Points on a hilly landscape, in no order, each with its height.
From any point a climber steps to the highest of the 5 points nearest to it. It stops when none of these is higher. Distance is the straight distance between rows; heights are no part of it.
q220: [146 172 159  97  78 153 124 103 137  87 115 146 140 120 111]  (h 53.0)
q531: [132 165 153 111 100 138 117 100 131 100 133 137 117 132 132]  (h 54.8)
q217: [127 125 132 127 120 134 136 133 135 120 115 121 127 121  92]  (h 60.6)
q255: [146 202 161 125 122 168 131 103 132 126 161 171 105 129 205]  (h 50.8)
q352: [116 126 117 136 162 116 123 129 141 132 138 134 112 132 166]  (h 13.9)
q686: [117  96 116 134 133 121 134 160 129 134 107 126 133 123  99]  (h 49.6)
q383: [137 170 134 123 148 147 127 110 130 138 170 148  94 128 199]  (h 36.5)
q766: [133 107 122 133 115 125 135 139 137 121 105 101 142 127  76]  (h 43.5)
q679: [162 232 191 109  92 176 119  77 138  86 155 179 121 133 157]  (h 46.8)
q466: [130  92 124 125  89 117 114 133 117  96  78  79 169 129   4]  (h 75.8)
q733: [117 108 116 133 135 130 118 147 132 137 114 115 130 128  80]  (h 42.1)
q230: [141 193 166 111  98 151 112  90 127 100 141 153 127 131 142]  (h 54.0)
q279: [128 152 130 136 158 133 127 113 136 135 155 147 107 133 180]  (h 76.7)
q895: [149 113 135 115  91 121 115 131 135 110 104 103 162 135  32]  (h 74.9)
q206: [127 137 122 147 169 140 138 121 121 152 156 163  98 139 215]  (h 8.1)
q932: [124 151 152 111 110 138 122 110 130 104 135 136 116 126 118]  (h 54.1)
q685: [130 136 138 117 120 128 125 121 131 113 131 137 120 128 122]  (h 48.9)
q765: [143 108 136 119  96 119 111 127 121  97  94  86 162 133  20]  (h 50.0)
q933: [121 122 108 139 176 128 133 129 135 150 150 146 104 132 195]  (h 14.6)
q738: [ 80  99 114 151 155  93 136 158 130 157 130 108 125 122 137]  (h 55.9)
q876: [109  66 101 134 139 115 132 162 124 157 107 104 147 124  91]  (h 61.0)
q332: [110  71  92 143 125 100 125 147 121 144  92  68 163 130  61]  (h 29.3)
q865: [ 96  35  81 157 163  89 145 170 105 180 119  80 140 132  97]  (h 47.0)
q509: [121  93 109 135 137 113 127 145 131 141  97  96 153 118  64]  (h 43.1)
q704: [106  56  90 147 145 106 140 160 119 162 115 103 142 121 101]  (h 70.3)
q113: [146 193 161 106 105 150 110  98 122 108 155 168 126 133 172]  (h 50.6)
q456: [142  92 106 132 112 108 125 147 128 127  89  95 165 130  60]  (h 32.7)
q502: [104  80 104 143 137 106 141 161 112 156 109 108 135 122 120]  (h 61.2)
q812: [ 88  60  91 157 164  90 143 171 107 171 128  97 129 126 118]  (h 60.5)
q882: [124 177 140 153 160 138 145 128 126 142 187 175  79 131 238]  (h 31.1)
q340: [146 173 152 105 112 136 117 100 131 110 150 155 128 129 159]  (h 64.7)
q11: [126 125 117 142 175 132 140 130 122 157 150 156  95 137 212]  (h 3.0)
q881: [107 108 102 137 175 112 128 140 139 151 141 141 117 127 188]  (h 35.2)
q659: [ 99 112 110 146 159 102 138 148 131 147 132 126 124 128 153]  (h 49.9)
q911: [159 116 129 107  97 127 130 130 140 112 105 112 149 124  65]  (h 51.1)
q978: [157 141 151  98  87 135 121 117 133 109 109 112 157 130  56]  (h 50.4)
q269: [119 136 113 135 165 128 127 124 135 141 149 151 105 136 187]  (h 7.8)
q99: [135 159 134 135 155 150 137 125 124 139 175 167  88 131 224]  (h 31.2)
q122: [127 130 140 123 111 133 134 121 134 107 118 122 115 121 103]  (h 86.7)
q889: [144 188 153 129 123 152 131  99 132 123 157 152 105 121 193]  (h 67.1)
q216: [153 136 140 106  92 134 140 125 141 107 111 116 131 116  82]  (h 57.3)
q871: [106 105 117 152 144 104 134 144 129 139 115 128 124 130 141]  (h 41.6)
q281: [150 214 177 113 102 162 107  89 131  93 142 162 128 135 156]  (h 52.9)
q213: [141 154 150 110  88 145 128 103 138  92 111 128 125 119 103]  (h 56.1)
q658: [120  97 121 131 142 118 132 144 127 126 113 135 125 128 126]  (h 35.8)
q349: [153 188 165 106  82 168 117  86 122  78 124 162 128 122 134]  (h 82.4)
q917: [105  28  74 145 151  97 136 164 114 168 110  82 145 121  90]  (h 46.5)
q656: [141 142 133 131 136 117 130 119 129 117 137 144 114 138 165]  (h 21.9)
q951: [160 215 169 109 106 164 118  95 132 106 155 174 126 136 179]  (h 45.8)
q878: [146 171 140 120 125 139 126 101 132 122 150 152 116 134 189]  (h 45.9)
q267: [ 99  43  88 155 145 100 142 163 104 167 117  82 144 124 112]  (h 77.4)
q769: [129  70 106 130 109 105 119 148 119 122  88  86 173 134  39]  (h 31.0)
q976: [128 177 145 122 144 157 130 115 130 140 179 171  90 125 209]  (h 43.2)
q347: [103  55  84 136 143  97 123 154 124 156  97  71 156 125  66]  (h 24.8)
q423: [115  91 114 133 135 126 129 150 129 145 104 104 142 118  78]  (h 50.3)
q150: [148 163 142 108 111 133 123 112 127 109 146 148 123 131 155]  (h 89.7)

Where does a climber stop that starts at each point below?
q502 | q267
q882 | q889
q99 | q889
q881 | q267
q978 | q466
q951 | q349
q911 | q466
q332 | q267

Call two points neighbours if one is among the 5 nearest of the other. Go from one point of each pair to the other, from neighbour to neighbour, staying as high as possible. Name the lowest point that can't be avoided.
q150 / q267 | q766
q889 / q349 | q113
q349 / q150 | q531
q466 / q349 | q911
